Each row is a point on a landscape with many valleys, with its height.
A ball rolls from a point to the lowest of its 3 nearest points, and stops where none of them is lower. Distance is the straight distance between rows; heights are no part of it.
z_872 h=254: [159 101 135 111 154 161 156 173 187 131 181 138 115  95 170 135 134 126
 132  63 112 121]
z_305 h=275: [180  95 126 108 151 182 167 186 167 123 173 144 111 110 188 146 146 141
 107  67 120 121]
z_804 h=292: [100 151  99 145 101 117 110  85  57  95 126 175 110 148  58 141 158 101
 150 139 142 179]
z_743 h=203: [155 112 141 145 140 145 138 104 154 127 153 101 132 134 140 149  91 122
 136  90 122 130]
z_472 h=319: [115 156 137 184 126  57 138 110  90 114 100  92 177 132  53  44 141 108
 154 122 177  95]
z_596 h=145: [127 121 149 147 129  64 156 137 178 152 103 108 140 144 100 122 133 148
 142 137 169 109]
z_68 h=438: [144 110 121  88 119 236 103 143 153 158 194 135  98 149 173 178 161 114
  84 133  89  99]
z_839 h=392: [131 126 139 138  98  53 147 137 142 164  66  68 154 136  83  57 120  76
 163 119 164 103]
z_587 h=373: [ 75 149 134 124 129  95 146 123  83  99  99 103 146 134 103  98 150 136
 150 201 169 145]
z_28 h=423: [153 115 103 125 121 206  91 124 131 155 194 157  88 140 169 165 158 124
  81 146 100  99]
z_974 h=318: [134  86 142  85 149 142 145 168 169 199 137  83 124  87 181 103  62 158
 124  72 105 125]
z_275 h=251: [113 128 101 128 134 141 103 100  78  82 145 213 119 114 108 161 142 152
 106 147 109 141]
z_978 h=460: [110 148 108 136  62 129 115  93  71  51 131 179  94 144  48 181 187 144
 113 208  95 175]
z_846 h=227: [111 137 106 137 149 142  86 116 102 100 146 211 100 117 131 146 142 145
 103 146 112 126]
z_132 h=53: [155 103 144 146 119 120 151 101 148 123 124 100 131 133 127 133 104 154
 150 119 153 125]
z_355 h=296: [ 58 144 134 139 120 106 119  99  80 112 117 151 134 129  59  91 159 105
 158 203 156 152]
z_341 h=338: [180 122 138 127 144 163 146 153 159 102 155 125 132 120 164 151 127 110
  99 100  98 140]
z_797 h=238: [ 76 164 118 137 101 130 108 104  72 120 109 135 123 135 102 109 147 113
 171 180 149 147]
z_481 h=291: [148 142 129 127 118 143 115  99 136  99 123  91 141 147 152 147 105 122
 127 116 124 130]
z_144 h=250: [ 70 151 110 143 114 125 110 104  67 117 130 157 110 137  73 115 151 108
 175 159 156 166]
z_990 h=455: [152 112 121  84 132 227  95 150 165 146 211 146 107 154 168 183 168 120
  91 128 102  94]
z_70 h=324: [115 167 127 170 132  51 148 121 104 133  98  80 159 142  55  64 146 115
 151 117 164  93]
z_533 h=108: [128 124 127 138 126  97 147 111 149 108 113  99 152 148 113 129 110 152
 140 148 180 120]
z_796 h=519: [122 126 161 108 157 108 163 186 182 183  67  85 184 115 153  88  70 131
 163  76 151 161]
z_501 h=482: [151 118  90 115 133 206  86 113 144 146 205 167 103 132 148 163 156 107
  78 139 104  99]
z_811 h=130: [102 163  96 134 128 119 100 107  87  93 123 204 118 139  96 153 144 130
 119 123 112 154]
z_881 h=157: [ 94 162 122 134 142  71 143 127 104 104  87 103 173 149  77  92 147 139
 124 162 165 112]
z_609 h=205: [100 175 117 138 113 131  88 112 117 117 119 138 114 132 138 149 134 121
 131 143  93 134]
z_700 h=289: [148 155 127 143 129 141  92 142 145 111 132 148 113 132 172 151 136 119
 101 149  80 115]
z_154 h=335: [ 97 138 105 121 103 119 124 107  58  70 127 200 123 127  65 181 156 132
 113 149 114 173]
z_280 h=269: [ 87 152 116 127 105 127 115 102  89 116 116 108 128 135 120 114 132 130
 157 186 159 141]
z_99 h=272: [137 137 105 149 137 160  86 124 126 120 151 179  89 116 168 150 140 138
  98 155 105 108]
z_634 h=372: [134 125 146 117 105  74 157 147 155 185  73  66 162 149 105  70 113  79
 154 108 154 125]
z_694 h=257: [120 124 106 140 139 158  83 107 107 101 157 200  94 110 142 154 136 141
  95 153 108 112]
z_819 h=314: [129 131 147 144 118  48 148 137 163 161  91  98 151 154  76  96 142 107
 149 121 158  93]
z_447 h=555: [131  93 170 101 154 111 164 176 149 186  93  97 142 101 180 101  75 153
 147  96 133 144]
z_431 h=322: [126 145 132 151 118  45 147 127 147 143 101  93 152 151  63  83 146 116
 152 117 170  99]
z_841 h=202: [108 148 114 146 142 129  77 123 114 104 135 200  97 127 139 154 149 147
 113 144  97 126]
z_557 h=466: [125 112 164 111 152 107 167 182 169 178  70 110 173 120 160  96  85 133
 140  88 156 160]
z_512 h=541: [138 130  72 107 131 188  81  91 110 118 200 180  95 121 137 170 131 113
  76 137 110 109]
z_237 h=459: [138 114  86 133 127 196  96 115 124 135 197 175  88 124 161 155 146 119
  75 155 106  94]
z_741 h=309: [105 158 143 182 134  62 148 108  62 109  95  92 179 124  49  44 136 100
 148 129 172 107]
z_284 h=226: [131 163 123 132 122 135  95 124 116 104 129 126 126 144 155 153 129 116
 120 143  88 127]
z_410 h=229: [ 69 159 104 142 116 130 102 103  70 113 129 188 111 140  66 143 164 114
 146 139 139 166]
z_270 h=271: [106 149 116 119 116 115 123 102 114  93 107  85 137 141 133 119 113 140
 140 159 161 132]
z_273 h=274: [146  76 159 122 130 136 156 137 160 176 123 106 111 108 137 131  97 152
 162  86 124 125]
z_579 h=142: [130 115 149 123 117  76 155 157 175 178  70  80 159 140 110  92 114  98
 156 102 150 149]
z_193 h=206: [130  95 166 118 115  70 151 148 177 173  96 112 141 132 121 115 123 125
 158 118 151 126]
z_620 h=193: [140  81 161 134 125  93 151 138 169 165 104 115 126 121 137 134 110 159
 156 118 149 134]
z_966 h=374: [152 123 109 146 116 173 102 133 129 138 160 146  95 120 179 155 153 129
  79 157  94 112]
z_554 h=383: [166 108 118 124 113 201 114 145 128 146 170 137  94 135 181 154 155 128
  85 156  87  95]
z_820 h=215: [ 95 174 111 133 104 137  92 103 103 121 113 117 125 140 124 143 129 125
 155 138 119 133]
z_209 h=146: [ 98 152 129 153 137  54 144 125 125 119 106  97 163 156  77  92 138 132
 131 138 174 100]
z_177 h=228: [105 164 114 128 105 128  99  93 104 105 105 100 130 141 138 129 127 130
 145 151 130 127]
z_738 h=156: [133 105 156 138 133  76 155 137 175 149 100 107 135 147 114 130 126 146
 153 123 157 119]
z_984 h=407: [170  99 126  88 120 226 141 150 134 156 170 124  99 144 176 173 156 138
  80 117  93  98]
z_441 h=362: [176  88 115  91 131 210 170 167 142 141 174 137 105 131 193 157 152 148
  83  94 120 113]
z_384 h=256: [ 90 149 124 119 135  94 142 119 109  90  97  93 163 145 101  98 135 134
 130 183 164 121]
z_243 h=131: [129 135 141 150 134  64 154 127 151 117 103 106 160 152  89 112 140 142
 129 140 171 108]
z_925 h=336: [124 110 171  98 135  83 156 171 174 187  61  93 173 130 132  92  97 110
 146  97 138 158]
z_675 h=267: [131 124 154 123 114  61 141 148 172 171  74  91 158 146  93  90 119  99
 156 113 149 119]
z_542 h=201: [ 77 166 109 143 118 129  93 102  74 117 123 180 119 132  71 144 151 114
 144 126 125 160]
z_522 h=222: [ 72 168 123 137 110 131  99 106  74 117 123 137 121 131 101 119 155 114
 167 158 144 148]
z_256 h=252: [125 138 109 150 138 144  78 121 109 111 143 200  97 114 148 150 143 148
  96 158 102 114]
z_312 h=293: [ 67 157 138 131 132  76 141 133  73 110  93 106 178 136  56  89 158 114
 121 199 139 132]
z_698 h=369: [175 111 145 129 153 150 149 131 159  99 152 119 133 126 146 149 114 110
 112  84  96 140]
z_165 h=575: [130 111 163 112 172 115 168 181 175 179  86 103 169 102 185  92  70 159
 138  82 147 150]
z_737 h=232: [ 99 141 109 121 125 116 112 108  76  78 122 208 117 125  81 167 148 138
 110 146 117 158]
z_673 h=174: [150 131 120 129 122 132 126  92 128 115 126  82 130 145 133 143 102 136
 140 129 155 134]
z_810 h=297: [162 123 134 135 130 143 133  99 146 107 136  89 140 140 142 155 102 125
 123 100 122 137]
z_967 h=247: [143  93 145 105 138 144 137 146 171 168 161  98 115  83 151 122  97 139
 152  67  92 123]
z_314 h=278: [ 85 164 139 154 129  71 148 115  47 113  91 101 191 137  51  74 147 111
 121 142 154 121]
z_464 h=197: [ 91 170 114 146 125 133  86 118 104 110 112 157 123 131 129 144 146 133
 140 143 102 139]
z_342 h=85: [142 113 146 142 124 107 153 107 158 118 114 110 128 144 121 124 110 156
 142 129 164 116]
z_7 h=364: [113 120 110 116  85 138 124 104  60  53 142 207 104 121  87 184 165 159
 117 181 100 169]
z_651 h=325: [188 108 133 119 152 164 158 159 151 105 157 126 116 122 190 151 141 127
  93 111 106 126]
z_493 h=463: [135 118 145 127 108  63 157 137 150 176  70  68 160 141  90  45 119  68
 159 123 164 125]
z_295 h=248: [171 102 142 118 158 157 154 156 180 133 177 121 117 110 162 137 110 126
 131  62  99 137]
z_551 h=521: [141  80 168  92 141 103 162 159 155 186  91 109 125 105 166 106  88 146
 147 108 132 143]
z_614 h=253: [139  87 139  89 150 150 140 166 189 181 167 100 113  89 161 120  88 130
 141  75  92 122]
z_655 h=358: [130 140 147 147 104  54 149 130 147 157  88  76 147 145  77  57 129  86
 167 118 168 103]
z_184 h=277: [133 161 136 147 128 131  85 131 123 114 122 156 119 120 172 147 138 125
 112 153 100 119]
z_710 h=326: [129 139 141 176 126  51 142 116 106 125  86  79 150 126  58  34 138  94
 170 126 183  81]
z_859 h=323: [186  92 114 110 137 197 168 162 142 120 164 128 110 122 187 150 156 141
  80 105 111 117]
z_299 h=295: [180 100 140 124 161 164 168 173 167 108 173 142 117 117 181 149 141 130
  99  83 109 130]
z_60 h=235: [154 106 149 136 142 152 145 117 165 134 153 103 122 116 130 145 100 131
 138  80 112 129]
z_186 h=334: [134  85 146  94 154 132 150 163 159 201 114  92 123  90 179 107  57 159
 135  85 114 131]
z_458 h=279: [152 149 132 141 124 139 112 124 141 102 119 110 132 127 159 156 122 115
 107 134  81 135]
z_247 h=510: [145 110 102 110 140 224  82 123 161 144 217 160  99 142 147 189 156 105
  80 133 103  99]
z_240 h=310: [181 109 133 124 158 158 162 151 165 101 164 131 131 112 174 144 131 126
 107  88 109 137]
z_650 h=158: [119 120  84 126 126 156  97  96  73  82 150 214 101 101 128 160 129 149
 105 145 105 122]
z_150 h=258: [138  78 152 106 147 137 148 142 160 178 132 101 112  90 163 118  84 148
 156  84 113 124]
z_486 h=536: [138 126  79 107 124 187  91  89  85  95 185 186  95 104 132 162 131 129
  88 139 113 102]
z_878 h=264: [128 141 114 141 139 149  84 132 123 114 145 174  98 115 167 146 140 141
  97 158  96 118]
z_195 h=270: [135  78 148  90 137 141 140 153 161 191 130  94 121  86 175 107  79 143
 151  79 102 122]
z_357 h=294: [ 81 156 111 148 107 126 117  98  57 112 138 178 119 130  46 111 159  91
 162 177 164 173]
z_334 h=212: [ 87 161 131 133 142  71 150 130  87 106  99 102 179 146  61  89 143 128
 111 162 158 118]
z_17 h=243: [156  92 152 124 149 146 152 128 173 145 163 102 121 114 144 137  98 131
 154  67  99 130]
z_122 h=328: [144  91 164 112 128  83 151 154 175 172  76 115 148 120 142 114  99 134
 160 109 137 148]
z_918 h=176: [ 97 155 106 134 126 131  90 114 106 107 131 190 116 131 117 157 142 136
 117 133 111 142]
z_909 h=649: [135 104 159  97 162 122 163 181 150 184  95 106 138  99 204  90  56 166
 132  80 146 138]
z_104 h=467: [151 116 113  98 131 231  82 130 169 152 200 142  91 155 161 183 161 109
  89 130 103 103]
z_739 h=543: [130 137 163 126 173 110 160 191 191 185  90  82 180 101 170  86  62 158
 149  70 153 143]
z_271 h=352: [165 119 122 122 119 176 132 153 131 119 147 140  99 123 192 147 146 127
  82 146  94 124]
z_711 h=572: [142 124 163 126 171 117 160 190 175 189 112  97 164  99 201  73  56 176
 142  81 158 137]
z_427 h=340: [134 131 140 157 110  52 144 120 126 158  84  75 147 138  71  40 134  88
 168 130 165  89]
z_138 h=101: [144 116 129 143 122 116 145  91 149 114 118 103 132 145 127 136 101 144
 143 128 164 124]
z_296 h=426: [106 149  96 131  96 106 124  97  53  82 133 181 111 151  42 158 167 111
 118 145 125 186]
z_558 h=493: [136 122  76 125 130 180  79 103 110 119 193 175  85 116 141 142 130 129
  86 149 116  93]
z_128 h=313: [166 141 125 141 128 146 117 139 141 110 137 133 119 129 182 155 134 117
  97 146  84 133]
z_461 h=298: [ 98 137 121 126 122 101 139 110 105  92 101  87 142 154 122 109 121 151
 140 166 184 127]
z_552 h=244: [110 157 112 117 110 138 114 105 113 112 114  95 139 143 140 135 125 131
 140 150 140 130]
z_86 h=207: [ 79 171 111 141 109 131  83 105  91 122 118 132 116 139 111 130 144 122
 155 143 119 140]
z_438 h=249: [119 161 113 141 109 137  93 108 118 105 115 101 131 132 152 147 121 116
 135 139 106 138]
z_980 h=113: [152 104 141 138 133 135 142  96 152 126 132  89 126 135 124 144  95 151
 148 115 135 124]
z_885 h=421: [104 130 112 122  76 112 130 103  58  59 134 191 104 137  54 189 172 139
 125 187  96 169]
z_701 h=273: [117 121  96 105 106 160 111  84  53  58 148 212 106  92 117 168 148 146
 103 157 105 131]
z_248 h=380: [166 130 144 127 142 143 135 126 146  98 138 115 132 132 158 152 113 114
 117 100  99 141]

Where does a ball stop that starts at each point below?
z_28 | z_811
z_990 | z_132
z_839 | z_132
z_651 | z_132
z_552 | z_811
z_70 | z_132
z_711 | z_579
z_355 | z_811

Two balls start at each pair of points below. Name the first point that both come to, or write none.
z_512, z_694 | z_918
z_909, z_273 | z_620
z_144, z_270 | z_464
z_312, z_587 | z_881
z_700, z_248 | none
